Points on a hilly landscape, in no order, each with its height.
From any point a ball rolls to the lowest of the 5 points nearest to it. It stops when none of these is lower. Distance is the straight distance between rows; heights are no part of it.
Gegag height 566: [134 154 161 135 116 183  86 170 138 124 128 142 138 162  78 157 176 133
 143  80 148 146 157]
Supu height 505: [ 84  92 113 111 157 126 145  84 130  83 133 119 116 109  61 108 135 129
  85 157  83 116 139]
zek height 399: [120 147 173 109 129 154  72 174 123 138 120 130 111 182 117 143 172 106
 122  81 133 130 131]
lozo height 311: [169 101 131 135  93 129  83  70 138 123 137 101 124 142 140 145 141 148
 113  92  88 132 156]
Kuget height 352: [ 80 119 122 115 171 193 108 121 133  85 146 157 111 215 117 100 134  98
  92 129  69 112 122]
Nus height 658: [147 176 194 146 114 179 143 210 141 154 136 169 153 119 147 137 123 132
 147 130 174 161 187]
kifo height 627: [126 130 166 143 102 174  93 218 129 122 152 126 147 155  88 135 145 118
 133 102 111 153 198]
som height 76: [171 156 166 107  98 127 102 111 145 147 141 137 131 147 157 132 184 141
 166  91 143 100 101]
diso height 379: [180 181 161 135 103 175  59 119 161 145 124 171  88 185 155 151 214 130
 105  67 147 113 121]
boz height 624: [147  99 110 133 112 112  94 151 108 124 127  89 121 141  90 123 121 159
 120  98  79  92 165]
renat height 310: [133 172 139 141 116 192 167 136 156 122 178 123 132  94 161 167 176  96
 171 136 176 179 148]
mos height 430: [148 147 183 103 132 144 129 157 125 157 139 115 138 137 128 127 175  99
 163  99 139 139 106]
duli height 419: [120 176 100 164 104 134 156 177 100 141 160 135 150 110 124 189 137 150
 194 131 176 154 114]
Giba height 158: [162 113 130 119 102 111 117 120 130 120 139 104 117 117 142 137 166 142
 161  95 112 125 123]
dosel height 397: [ 89 102 158 123 158 159  75 143 142 106 150 136 140 188 109 113 124  99
 110  83 129 129 120]
pom height 488: [165 118  87 166  81 112 116 124  90 153 129 113 110 111 153 136 107 191
 163 115 109 107 147]
vilef height 609: [123 100  96 103 143  99 134  54 101 111 119 115 104 101 140 108 117 145
  85 165  89  71 130]
dudeb height 449: [129 106  69 107  99  97 170  94 125 100 132 135 116  90  76 124 115 136
  86 112 143 151 123]
vuvem height 588: [114 170 171  97 184 135 165 141 132 135 142 139 148 123 177 113 117  84
 170 134 165 170 124]
pani height 390: [112  98 149 117 132 169 150 142 131 112 154 100 135 119  94 133 143 109
 125 118 122 185 160]
pegef height 612: [114 128  94  78 140  77 175  77 117 132 101 151 123  91 131 106 112 122
  95 120 176 126  68]
Dapub height 218: [166 133 181 111 102 137  72  93 161 142 113 151  99 155 153 116 152 120
 130  99 122  70  94]
bip height 239: [137 174  80 156 107 120 161  98 113 142 139 156 136  74 138 228 175 151
 154 131 199 175 105]
veb height 644: [ 95 141 186 106 155 142 104 151 144 112 131 144 128 147 133 111 102  81
 150 131 145 139 142]
kupuv height 651: [117 153 210 146 138 152 110 206 151 137 117 144 144 148 132 127 130 103
 127 132 160 151 145]
Mubov height 235: [168 136 144 150  74 143  61  92 174 142 138 142 114 169 138 149 143 118
 122  69 118 103 124]
lavif height 371: [168 151 179 151 138 145  62 156 141 170  66 123  95 177 144 153 188 136
  93  72 131  84 121]
Migum height 404: [ 92 112 159 123 161 146  70 179 120 127  81 147 115 183  88 128 104 120
 102 141 113  82 128]
pid height 523: [100  99 129 114 141 127 127 148  85 124 118 129 128 168 104  87  71 142
 118 162  73  74 112]
vob height 260: [153 147 157 105 116 155  93 143 134 143 141 127 136 152 129 148 169 120
 149  96 138 136 104]
Kotu height 750: [ 89 131 127 127 161 104 175 168 118 148 132 111 155 103 163 120  86 107
 134 126 200 185 136]
Mesiv height 596: [110 127 102 104 117  87 171 103  95 159  82 118 133  95 142 129  97 134
 123 122 186 147  73]
pizaz height 213: [121 130 155  93 180 129 149 108 126 149 150 125 130 144 135 114 149  80
 169 112 131 106  81]
seni height 409: [146 182 143 129 104 141 126 146 115 135 167 141 121 130 119 186 178 141
 189 136 159 143 132]
mut height 597: [118 147 162  76 182 139 143 141 156 129 161 133 165 106 163 107  93  92
 151 148 151 182 145]
leli height 425: [109  99 103 141 130 140 170 150 139 117 148 111 146  91 127 119 114 114
 120 115 140 168 181]
zug height 542: [144 106  76 127 165 153 116  80 125  90 108 106 131 168 125  95 111 117
  74 180  79  58 101]
Zureg height 560: [103  82 102 138 135 127  83  81 137  81 131  88 128 157  88 116 130 115
  77 142  65  76 131]
mubub height 685: [130 117 108 119 136 104 104  51 130 146 101 127 124  84 165 111 109 133
 117 164 114  81  98]
diz height 354: [ 97  80 104 146 154 141 120 133 144  94 140 115 141 108  84  98  94  98
 109 150  87 157 192]
sitin height 372: [117 121 120 111 179 129 139 163 158  85 150 146 135 143 160 103  55 109
 100 200 116 142 179]
Kisig height 475: [123  98 123 114 141 127 163 125 128 134 132  78 130 110 128 115 144 116
 144 105 126 161 126]
sove height 294: [ 84 112 141 117 158 160  93 145 135 112 146 155 107 206  88 122 132 112
  91 105  95  80 120]
Sefo height 535: [134 178 166 125 108 106 156 181 103 164 120 156 154 109 160 142 139 135
 181 109 160 151  72]
bugo height 460: [127  89 133 141 124 143 115 173 134 136 147 118 144 121 100  87  85 124
 151 120 102 161 196]
konu height 362: [176 178 177 166 106 159  39 133 131 164  78 146 103 165 144 155 189 154
 105  91 143  73 112]
Dezel height 558: [113  60  65 169 126 113 177 156  96 127 112 106 145  83  79 109  87 138
 103 126 146 163 182]
pakeg height 563: [153 109 143 136 100 148  91 177 104 115 136 117 123 170  87 128 152 153
 135  84 118 119 162]
fata height 692: [125 147 128 112 150 112 167 153 105 158 105 109 134 122 152 111 131 133
 156 124 140 125  86]
Roler height 391: [109 130 143 118 177 173 164 116 159  67 121 132 140 161 144  90 100  63
 126 182 120 133 136]
Geb height 263: [172 111 148 143  76 148  88  66 168 143 137  98 123 139 156 146 146 115
 135 105 107 112 129]
dig height 478: [118 103  96 136 161 165 131  97 129  69 133 106 121 186 129  69 133 109
  95 160  78  86  93]
soziz height 855: [150 137 139 157  89 165 134 184 118 143 153 140 133 115  83 148 150 129
 174 105 160 132 161]
Verig height 531: [ 92 152 192  94 178 146 135 154 145 139 122 141 130 157 138 103 139  86
 151 114 135 127  97]
magub height 398: [151 125 107 108  94 106 167 105 119 109 124 122 114  87 120 170 164 146
 111 124 170 160 139]
Rim height 204: [157 172 137 109 104 129 143 109 109 129 148 116 129 125 170 156 195 138
 189 122 137 152 101]
nuvi height 517: [120 151 103 157 115 101 190 129  87 161  88 110 158  96 141 145 125 117
 151 110 207 168  62]
zuso height 524: [ 96  98  98 126 178 154 111  86 124  78 148 105 138 160  92 106 132  97
  97 142  71 119 120]
nolob height 394: [160 159 149 122 110  98 114  48 161 172  98 149  96  99 183 116 146 107
 148 124 115  90  75]
vimos height 799: [151 117  83 137 111  68 149  92 108 158  94 117  98 105 179 143 111 154
 126  94 137 117 104]
gibas height 695: [128 149 148 147 109 141 152 209 111 144 142 131 144 118 142 136 123 138
 168 118 163 153 126]
Vuka height 400: [147 128 121 146 103  58 116 128 122 192  82 129 105 118 182 106  97 172
 140 119 106  63  81]
mebop height 620: [154 117  81 153 105  90 139 131 109 123 119  99 101  88 126 137 125 154
 114 114 158 142 125]
megak height 370: [151 170  87 169  99 108 109 155  98 151 131 157 133 125 166 184 131 177
 164 125 154 115 100]
vana height 459: [115  86  95 129 135 103 114  73 131 139 121 105 106 121 135 118  91 174
  96 128  83 101 134]
Zoso height 710: [122 153 167 118 144 133 124 192 120 143 128 137 134 118 117  91 115  92
 171 124 126 131 119]
nika height 503: [125  57  60 139 120  84 116 110 102 120 130 105 100  90  72 102 121 169
  82 126  90 128 166]
Fufub height 471: [175 166 141 140  55 129  88 122 119 119 148 125 122 126 135 163 154 160
 178 114 126 114 149]
Fefo height 386: [149  92 112 119 130 138 116  97 155 103 150  83 132 135 104 136 151 129
 129 105 102 143 142]
geg height 172: [148 147 121 203  53 105 116 111 115 156 118 145 108 127 161 166 128 173
 146 142 108  92 122]
tek height 207: [165 157 170 169  57 117  82 102 136 163 116 146 105 135 150 148 151 140
 157 109 108  70 111]
dabab height 474: [132  84 107 122 137  65 108  90 121 131 102 103  98 114 166 103  75 154
  92 156  73  59 110]
bafek height 479: [106  53  89 152 143 123  91 128 107 109 124  92 135 135  85  89 119 150
 120 129  61 107 176]
goz height 484: [ 94  76  65 140 124  85 181 124 108 131  94 133 134  92  83 116  81 145
 100 134 183 157 134]
zelup height 328: [141 104 132 128 142 162  55 173 134 124 114 127 106 195  75 141 147 136
  91  86 116 119 147]
vov height 152: [145 187 113 133  94 123 151  55 138 150 144 136 103 105 169 202 195 168
 155 150 163 155 130]
mir height 516: [153 153 105 125 130 121 158 135 103 127 151 107 113 106 144 143 153 133
 153 118 150 142 116]
foro height 358: [142  69  90 135  93  74 105  57 133 106 116 106  99  95  98 114 103 172
  87 140  68 109 146]
veku height 716: [144 140 178 153 110 175 101 212 123 142 112 128 113 143  97 163 163 127
 131 123 152 141 182]
mim height 451: [127 105 151 128 126 189 118 163 138 123 169 108 142 137  99 137 125 101
 150 112 127 148 183]
Zisi height 500: [101  74 127 129 146 149  83 111 136 110 155 108 138 167  82 126 122 125
 114 110  89 126 140]
Teki height 286: [140 150  63 143  96 112 162 115  99 147 132 122 142  80 135 177 149 154
 133 141 192 155 120]
Kekaz height 611: [112 102 112 111 153 122 105  86 108  99 125  99 115 160 131  94 102 138
 105 166  73  64 105]
loza height 562: [147 174 170 127 126 147 111 188 118 156  99 130 133 140 129 130 173 131
 136 111 138 125 101]
Vaz height 392: [100 134 107 100 172 123 170 112 141  86 145 155 146 119 132 102  64 122
  89 207 142 173 176]
tene height 429: [112 108 141 124 168 175 139 139 143  58 133 150 160 213 130  87 101  71
 100 191  97 141 130]
rudus height 293: [126 159  82 171 118 120 130 146  91 147 160 139 147 110 154 212 144 188
 167 133 172 169 114]
sosup height 541: [ 97 109 152 105 185 134 136 121 162 119 150 118 126 143 128 103 119  77
 147 164 115 133 148]
fomot height 333: [163 182 148 128 101 170 117 104 132 121 168 126 134 131 137 189 190 141
 176 119 145 148 129]
viv height 61: [128  89  92 120 131 108 163 123 124 121 138 108 102  98 127 125 155 132
 122 104 139 151 118]
zod height 387: [165 183 180 131 165 140  72 148 146 162  73 157 109 168 149 144 192 130
  95  77 130 103  79]
pegi height 433: [149 125 173 113 125 117  99 141 113 141 113 145 116 155 112 133 168 150
 119  93 110  93 116]
Pemi height 312: [180 133 148 158  67  95  83 112 136 144 117 110 106 131 155 118 111 174
 126 110  74  71 133]
pelib height 559: [101  71  76 144 161 114 147 149  97 114 138  72 119  94  77 119  83 136
  94 134  95 151 172]
lis height 336: [161 155 170 132 130 116  81 164 106 186  66 153 118 139 133 136 156 143
  99 105 119  75 104]
lav height 567: [155 145 142 139 100 105 142 159 110 140 129 109 117 120 118 129 120 152
 145 109 104 110 113]
mipa height 438: [160 177 107 154 110 100 151 160  91 153 119 165 141 129 187 175 139 181
 175 124 156 117  67]
pirib height 456: [113 116 103 166  97 123 183 157 105 160  95 102 174 108 133 141 114 143
 148 132 219 169 109]
Mag height 699: [132 105 113  93 128  81 140  57 132 119  94 140 110 102 127 110 140 139
  85 135 139 112 104]
vaton height 594: [115 113 144 104 149 126 103 107 107 138 133  98 126 150 138 118 139 117
 136 131  96 102 104]
vegi height 467: [153 113  65 151  94 128 167 156 114 123 130 115 128  94 116 166 130 150
 132 130 174 163 164]
gafun height 388: [166 105 120 146  94  93  96 107 137 147  94 104 101 114 147 114  95 163
 125 128  81  79 122]
Kap height 355: [125 144 178 112 130 163 153 140 168 114 161 124 141  98 159 133 138  76
 158 121 148 200 142]
demug height 439: [121 110 104 137 119 146 206 143 112 110 138 127 130  69 123 151 149 132
 128 137 184 192 146]
duku height 539: [ 71 101  97 145 180 180 109  89 160  78 180  96 135 169  86 123 120  73
  84 127  65 136 146]
keti height 220: [114 130 161 103 140 140  54 141 162 110 134 162  83 189 102 130 176 122
  72  76 115  88 110]
Lif height 353: [166 143 100 135  83  99 145  85 130 138 110 135  89  97 189 156 164 142
 134 125 158 131 109]
tem height 570: [102 138 110  96 147 134 203  80 155  74 127 181 140 110 115  89  91  88
  98 197 110 144 115]
zelib height 347: [ 73  96  74 139 168  96 168 133 133 106 129 132 133 104 115 109  64 131
  97 171 145 170 142]
Mogi height 440: [ 82 116  98 115 177 106 150 173 137 124 115 138 148 140 158 100  35 119
 112 183 142 137 152]
guka height 374: [117 122 145 120 126 159 173 133 162  92 152 115 145  80 107 127 123  86
 133 140 134 200 173]
Zubab height 473: [100 118  73 110 115  93 182 124 131 118 125 137 144  82 102 139 118 114
  99 120 170 176 115]
zisot height 304: [158 142 122 150  81  98 103 126 119 162  89 136 114 118 185 141 123 167
 144 111 129  98 101]
simi height 401: [116  74 144 162 141 156  81 168 123 103 148 114 136 165  68 109  95 110
 118 115 100 132 189]
bara height 700: [130 126  89 153 115  98 166 168 102 148 140 107 121 114 138 141 129 154
 142 107 167 152 114]
negu height 595: [127  84  81 127 101  83 144  99 104 109 107  97 110 107 103 137  99 173
 106 121 132 135 131]
sopaz height 553: [ 94 105 103 121 148 156  69  92 173  86 179 116 122 193  91 127 147 101
  88  77  64 107 132]
pel height 472: [ 86 106 103  92 141 109 185  84 141  92 127 138 139 100  54 102 104 120
  90 147 119 156 120]
Pozum height 485: [ 73  93 139 122 163 160 122 119 145 108 141 112 134 161 103 106 132  84
 119 141 104 148 120]
busem height 476: [125  90  90 125 128 120 135  98 114  90 132 107 120 103  93 117 139 128
  98 121  89 145 134]
bakod height 670: [143 165 169 144 110 203 133 182 138 120 160 133 157 138 107 144 140 138
 187 126 162 156 198]
sek height 389: [149 100 116 141  73  82 113  58 142 150 102  96  85 115 138 120 124 141
 131 125 105  94 140]
vugu height 223: [152 112 128 178  59 155 121  49 157 162 143 106  89  99 155 145 171 124
 137 130 125 109 110]
pugu height 436: [158 155 195 150 145 151 106 201 116 170  55 126 110 148 134 163 184 138
 136  98 112 102 131]
Lovis height 318: [178 123 141 106  97 143 102  92 137 122 141 101 119 156 142 143 174 126
 163  97 106 129 138]
Nipe height 537: [117 164 145 157 114 125 170 198 129 147 141 159 155 104 172 138 112 128
 167 128 182 173 127]
pufe height 662: [109 130 133 111 152 126 171 152 130 133 160 127 139 109 165 121  81  95
 127 139 151 180 148]
bimeg height 550: [ 89  76 103 142 147 159  82 133 145  94 177  99 122 203  64  98 108 115
  87 106  55 102 148]
Vatat height 529: [122 143 100  89  95  89 196  86 144 119 110 154 130  78 112 128 138 131
 109  99 194 149  83]
nom height 322: [131  90 115 118 116 101  93  28 142 105  90 118 110 110 115 108  91 132
  63 171  73  73 135]
lafe height 481: [148 130 108  87 113 104 183  88 128 123 116 128 102  90 146 111 182 133
 124 112 152 157 113]
vaza height 583: [152 159 147  99 138 110 130  91 135 147 108 116 127 129 151  95 156 113
 149  99 138 111  68]
Zozi height 698: [124 140  92 114 116  75 159 101 107 140  98 120 119  92 159 127 129 158
 108 121 166 116  99]
mit height 706: [100 137 139 103 174 109 170 150 137 147 134 148 148 114 175 103 100  94
 155 154 156 172 123]
tupov height 405: [126 132 173 139 144 166  78 195 113 158  82 127 112 173 119 154 171 136
  87  77 127 106 132]
tid height 193: [181 152 172 157  76 117  84  94 174 168 107 143 118 115 175 115 149 114
 142 110 124  70  82]
goze height 622: [ 99 102 120 109 171 140 127 102 126 125 148 100 127 174 124  95 130 112
 132 155  81  76  98]
kofav height 445: [170 170 161 138  84 139  99 175 112 127 128 151 125 156 119 178 171 178
 146 111 123 126 148]
gimal height 385: [149 133 122  82 206 167 166 114 134  68 153 138 176 163 152  74  85  91
  93 206 114 159 156]
Dazaz height 496: [ 97  94  76  87 111  61 174  75 111  96 152 117 158 100  49  90  90 138
  93 125 126 122  96]
Bidon height 543: [126 164 135 167 121 167 135 173 103 129 169 140 154 103 141 186 133 146
 191 148 159 170 156]
Pitav height 232: [152 165 111 178  71  98 105 119 126 168 141 161  91 115 145 190 144 190
 191 138 116 117 141]
vamip height 427: [109 136 192 115 177 161  81 185 135 146  82 150 115 177  95 117 133 103
 101 118 132 109 117]
dapa height 483: [111 104 153 111 146 113 100 132 107 116 127 110 132 146 102  99  97 116
 121 144  88  98 117]
nit height 393: [116 107 156 105 135 151  95 125 133 134 161 123 130 161 108 136 158  87
 136  72 123 132 113]
vebo height 281: [153 136  77 178  54 122 121  60 141 146 109 127  89 107 162 181 148 156
 142 135 151 139 131]
Zimif height 416: [133 110  91 124 122 124 160 131 109  94 121 122 133  95  78 150 131 149
 123 110 171 165 139]
guzu height 257: [144 124 154 120 140 117  59  70 154 132 120 144 118 150 170  98 122 111
 125 115 109  41  70]
seve height 364: [ 90 114 129 129 182 167 129  86 179  52 153 137 176 132  99 120  96  98
  93 135 102 187 204]
Gabu height 252: [159 158 115 147  82 112 132  93 136 137 142 125 103 103 156 191 167 157
 171 138 140 142 149]
bofa height 384: [119 136 118  93 223 157 163 151 131  74 148 139 178 133 158 119  55 136
  81 193 118 142 190]
ked height 434: [120  93 123 125 141 165  97 125 150 116 171  85 131 166 102 138 155 110
 127  86 116 147 137]
Kad height 720: [ 93 119 161 109 159 126 117 168 135 129 139 148 149 145 128  91  79 101
 149 150 120 104 142]
Sizub height 492: [ 90  86  82 129 151  81 164 138 124 125 129 105 108 113  95 118  92 144
 111 149 117 147 173]
Dimuf height 210: [147  83 108 112 120  88  94  45 138 115 113 110 115 118 106 133 127 121
  83 139  85 109 131]
gizu height 639: [144 178 178 155 118 151 121 210  92 139 144 153 134 130 113 168 159 154
 161 137 135 136 137]
mutir height 538: [159 186 129 147  93 136 136 185 113 160 150 168 142 116 142 177 179 148
 184 119 169 135 109]
Vago height 642: [ 69  92  81 140 144  92 173 122  97 135  99 154 151 111 102 118  53 122
  85 179 160 123  83]
sed height 494: [161 186 148 140  87 106 107 145  99 149 121 156 120 115 141 180 156 172
 173  97 135  96 121]
nagap height 470: [129 161 168 126 138 140 133 181 142 136 159 128 140 123 147 114 114  99
 159 114 150 181 136]
gade height 469: [ 91 118  81 111 181 116 163 149 117  88 110 143 151 134 139 111  40 116
  76 226 129 139 149]
Notun height 369: [ 87 110 130 105 153 132 177  99 172  78 155 133 144  82  86 112 112  97
 113 153 130 192 177]
vetuf height 579: [147  95  95 136 116 131 138 134 110 120 132  77 126 113 103 141 132 163
 146 123 108 156 161]
bagok height 365: [163 172 118 122 106 106 167 120 116 147 100 151 125 114 193 144 187 139
 166 104 155 137  80]
rideb height 395: [128 114 123 115 117 168 168 137 127 125 166  89 144  73 123 139 160 114
 140 129 160 170 183]
Bezep height 635: [102 114 172 124 140 141 100 175 122 135 144 120 134 153  92 107 141 101
 141 120 118 136 147]
Zemav height 552: [100 108  87  81 155  93 177  96 117  97 121 166 141 114  97 108 109 134
 115 150 127 123  85]
Les height 573: [ 88 126 132 112 182 145 130 133 115 113 140 146 124 154 126  97  93 101
 120 174  99 110 120]
sug height 402: [112 145 139 110 139 138 191 150 141 137 152 113 138  92 146 152 155 113
 152 138 171 178 137]
simuz height 613: [111  92  84  97 129  78 132  73 107 133 117 141 115  93 112 118  94 167
  81 158 107  97 105]
milur height 572: [117 108  81 138 114  80 175 112  95 161  72 133 150  99  94 121 100 143
  97 144 197 142  81]
mimur height 444: [165 200 119 137 101  87 142 132 112 153 114 153 131 116 179 134 147 154
 171  96 133 120  68]
Tafav height 338: [113 140 174 128 161 138  71 148 115 176  83 126  84 182 112 119 131 135
  89 102 123  71 119]
togu height 212: [171 169 162 170  57  98  86 126 138 171  97 148 110 119 178 133 142 147
 128 134 110  84 109]
Gino height 593: [ 98 124  97 107 148  96 185 124 139 142 102 146 147  94 125 113  75 109
  89 160 198 166  99]
nima height 287: [ 98  98 112 128 177 120 149 154 128  93 136 113 155 141 113  96  46 127
 109 182  95 144 180]
Maki height 521: [153 127 167 125 134 178 136 147 133 129 163 108 138 147 104 117 164 102
 172  91 129 166 157]
vip height 530: [120 170 141 106 155 112 165 138 110 161 114 146 136 129 152 128 157 130
 182 112 151 130  84]
bimi height 417: [136 155 108 121  74 107 166  82 124 102 105 144 109  90 133 162 166 152
 147 132 179 155 115]
pifa height 663: [127 198 194 154 108 193 122 189 142 145 171 164 140 138  85 187 168 136
 160 134 161 160 168]
Movot height 638: [ 96 122 139 146 130 155 100 182 114  90 112 139 134 220 102  75  65 110
  88 176  89  86 146]
makas height 834: [111 123 115 108 149  76 129 149 110 141 137 101 125 131 122 108 100 137
 149 124 112 122  96]
kasil height 377: [129 136 144 117 107  76  82 124  97 171  99 126 125 138 150 108 104 160
 131 117  84  50  71]
fiv height 831: [ 93 109 127 123 157  97 171 144 106 142 116 127 129 101 145 114  98 106
 120 146 137 142 113]
rep height 341: [129 148 137 127 127 188 157 158 174 111 178 114 158 116 151 142 126 107
 172 123 153 199 186]
sabal height 694: [ 92  98  81  96 168  77 178  88  96 139  95 150 101  89 128 111 118 148
 103 160 136  97  83]
mifa height 625: [ 90 131 122  87 179 117 186 110 140  96 124 162 123 112 134 127 113  83
 112 179 143 166 129]
des height 258: [136 132 149  98 146 138  47 119 152 139 139 154 101 177 132 111 151 124
 101  84 111  68  95]
nuru height 518: [ 95  62  55 136  84 106 155 126 107 104 112 151 185  79  51 107  42 144
 129 114 185 161 130]
tuno height 565: [139  81 115 133 126 130  78 133 107 127 106  95 127 167  78 115 109 153
 110 103  69  79 155]
Gikam height 584: [112 124 126 153 127 140 158 173 150 131 147 132 156  98 153 127  73 140
 132 109 144 166 190]
vota height 585: [158 158 184 121 111 191 130 184 144 105 166 142 127 148 116 153 170  88
 157 116 148 178 151]
pekip height 317: [171 142 121 139  88  99 120  89 153 152  94 128  98 108 177 123 124 151
 145 116 106 100 109]
zalit height 278: [167 133 124 142  70 117 130  77 133 146 125 116 111 123 177 153 156 147
 152 126 113 113 124]
Midav height 667: [ 98 131  96  78 167  90 168  83 116 119 142 144 115 100 101 108 149 118
 118 153 139  98 108]
modaz height 181: [ 71  97  95 139 189 122 146 128 101 115 113 126 120 140 114  84  84 119
  97 188  93 120 128]
Ritos height 19: [127 137 157 117 136 106  89 150  92 148  82 127 133 138 103 120 114 131
 116 111 101  76 125]
Zapa height 282: [193 154 147 164  53 121  65 150 116 150  99 153 109 161  99 166 142 190
 129 104 113  82 155]
vud height 209: [ 81  94 100 132 152 117 166 138 130 118 124 143 130 106 121 105  60 110
  85 170 162 169 165]
sozor height 666: [110 102 121  95 162 111 123  62 120 113 122  96 117 108 121 116 148 123
 111 158 101 123 109]
sof height 224: [178 166 170 141  82  97 106 121 135 178  96 139 130 120 191 117 145 126
 159 109 111  63  74]
lipe height 437: [132 187 171 112 124 149 157 189 151 155 164 152 155 115 159 132 151  93
 170 116 177 175 130]
Guza height 140: [145 166  80 165 113 107 161 127  91 146 121 141 158 106 151 213 168 167
 153 132 195 172  85]
mubav height 211: [151 177 146 187  41 123  65 128 128 182 106 189 111 135 143 174 139 171
 156 137  85  87 128]
nonuk height 189: [173 150 162 138  91 117  87  87 151 134 120 132 139 150 165 121 156 128
 155  82 119  91 124]
kirig height 219: [165 138 136 164  34 155  72  78 165 168 136 119  79 122 144 150 159 109
 151 111 125  77  93]
bubig height 276: [146 124 168 103 144 108  59  88 135 139 120 145 117 138 142 104 112 124
 121 118  90  61  87]
lup height 604: [106  90 111 113 156 134  82  75 140  96 145 117 131 167 120 111 124 116
 101 116  92  66  94]
Pelol height 330: [ 88 101  99 122 134 128 163 142 141  98 117 130 139  73  99  92  68 129
  86 147 137 172 195]
namol height 234: [162 159 125 173  69 129 124  80 158 169 132 116 105 100 191 144 172 122
 168 131 134 104  99]
fug height 498: [109 159 154  80 203 137 130 179 127 106 150 160 173 151 173 116  74 108
 127 181 140 156 160]
zalom height 477: [ 67  66  63 144 158  93 164 127  92 107  97 109 118  98  80 116  80 148
  81 152 110 111 138]
pok height 548: [104  78  99 123 142  88  98 112  88 124 122  79 126 139 123 111  86 149
  95 159  70  53 108]
Buz height 368: [132 117  75 128  85 133 171 125 106 123 118 125 144  87  92 162 134 141
 141 131 214 150 100]
kozel height 497: [ 86  88  70 126 125 108 184 106 130 103 142 146 165  64  64 101  69 118
  95 139 160 164 122]
felid height 693: [113 135  88 170 115 160 174 172 136 142 154 126 169  86 145 139 102 146
 142 126 185 166 188]
Vef height 677: [130 118 104 104 162 119 113  65 127 116 121 124 112 109 141 101 127 124
 101 174  99  75  94]
Pupo height 435: [154 179 174 103 141 123 156 138 125 153 132 134 147 117 172 121 178 119
 174 104 164 140  85]
zeg height 340: [ 93  93 129 130 170 143 131 137 156  88 154 126 150 109 139 100  62 115
 112 164 115 171 186]
neli height 320: [145  93 134 125  76 109 120  53 141 115 122 106  90  96 134 151 151 134
  97 119 105 130 126]
Nidep height 480: [107 113 112 110 165 150 190 120 140  91 127 143 130 151 108  85 120 102
  96 202  91 128 117]
Venok height 373: [120 139 113 101 194 145 158 116 147  81 142 140 167 130 137  83  80 113
  69 216 119 153 172]
bufol height 248: [159 185 119 118 109 135 184 117 128 129 161 131 112  85 171 204 192 124
 175 126 181 169 123]
susab height 176: [ 93  89 151 127 166 144 120 162 138  95 139 130 158 173 120 109  56 101
 136 195  77 135 182]
Bize height 345: [142 116 133 109 144 128  80  63 148 137 112 128 121 129 156 115 149 120
 127 114  99 105  88]
gotez height 361: [ 94  83 121 174 167 177 115 121 157  85 143  94 149 147  93 112  86 112
 110 129  82 156 196]
tefi height 554: [147 169 204 166 134 171 112 214 107 167  92 145 121 170 133 164 179 116
 128 116 142 155 139]
Leg height 540: [135 201 176 138 126 138 159 223 132 162 125 178 148 126 154 139 113 125
 149 123 166 168 141]
buf height 342: [149 179 174  95 113 147 165 145 130 129 154 132 142 128 152 142 189 124
 186  92 155 172 116]
ludo height 411: [101 129  94 139 174 189 107 111 137  91 133 135 114 211 120  53 122 111
  55 133  70  56  95]
Zezo height 626: [112 169 165 119 145 120 152 199 140 154 126 154 139 121 148 112  95 106
 174 112 167 148 106]
borub height 428: [161  60  97 152  93 110  96  77 134 123 107  68 107 108 125 130 118 161
  92 103  73 106 161]
Saf height 383: [110  84  98 137 157 125 102 153 123 114 146 119 143 125  77 100  74 109
 117 150  84 132 195]
sos height 501: [126 109 164 103 171 151  99 127 134 125 144 124 142 166 117 105 154  70
 164 109 137 136 104]
voteb height 356: [ 97 127 118 113 189 162 137 108 168  77 160 143 144 152 127 100  87 102
 101 188 117 158 183]
pere height 506: [165 179 143 128 101 101 143 190  96 160 113 142 127 132 155 129 141 171
 159  98 154 125  82]
Memum height 528: [147 177 192 128  99 152 145 187 137 148 164 144 144 120 124 138 164 111
 182 123 142 168 153]
Zovak height 222: [148 130 151 150  90 101  86  82 149 150 120 112 113 131 165 117 124 117
 120 102 103  74  97]
fis height 544: [123 109 132  90 186 146 121  82 131 136 124 121 129 127 126  94 163 109
 128 140 130 101  87]
vom height 396: [132 160 180 100 143 157 118 138 122 139 143 120 136 149 132 111 177 110
 157  89 134 112  89]
lolo height 346: [180 173 168 176 104 134  51 160 123 171  85 143  98 173 154 179 176 161
 107 121 118  77 149]

Where does a ball stop that starts at each point below?
dabab => som
zug => keti
lolo => som
kofav => som
kifo => vov
boz => susab
veku => Ritos
mit => vov
mubub => som
zuso => keti
Zozi => Guza
demug => vov
kupuv => vov
goze => keti
Zubab => Guza
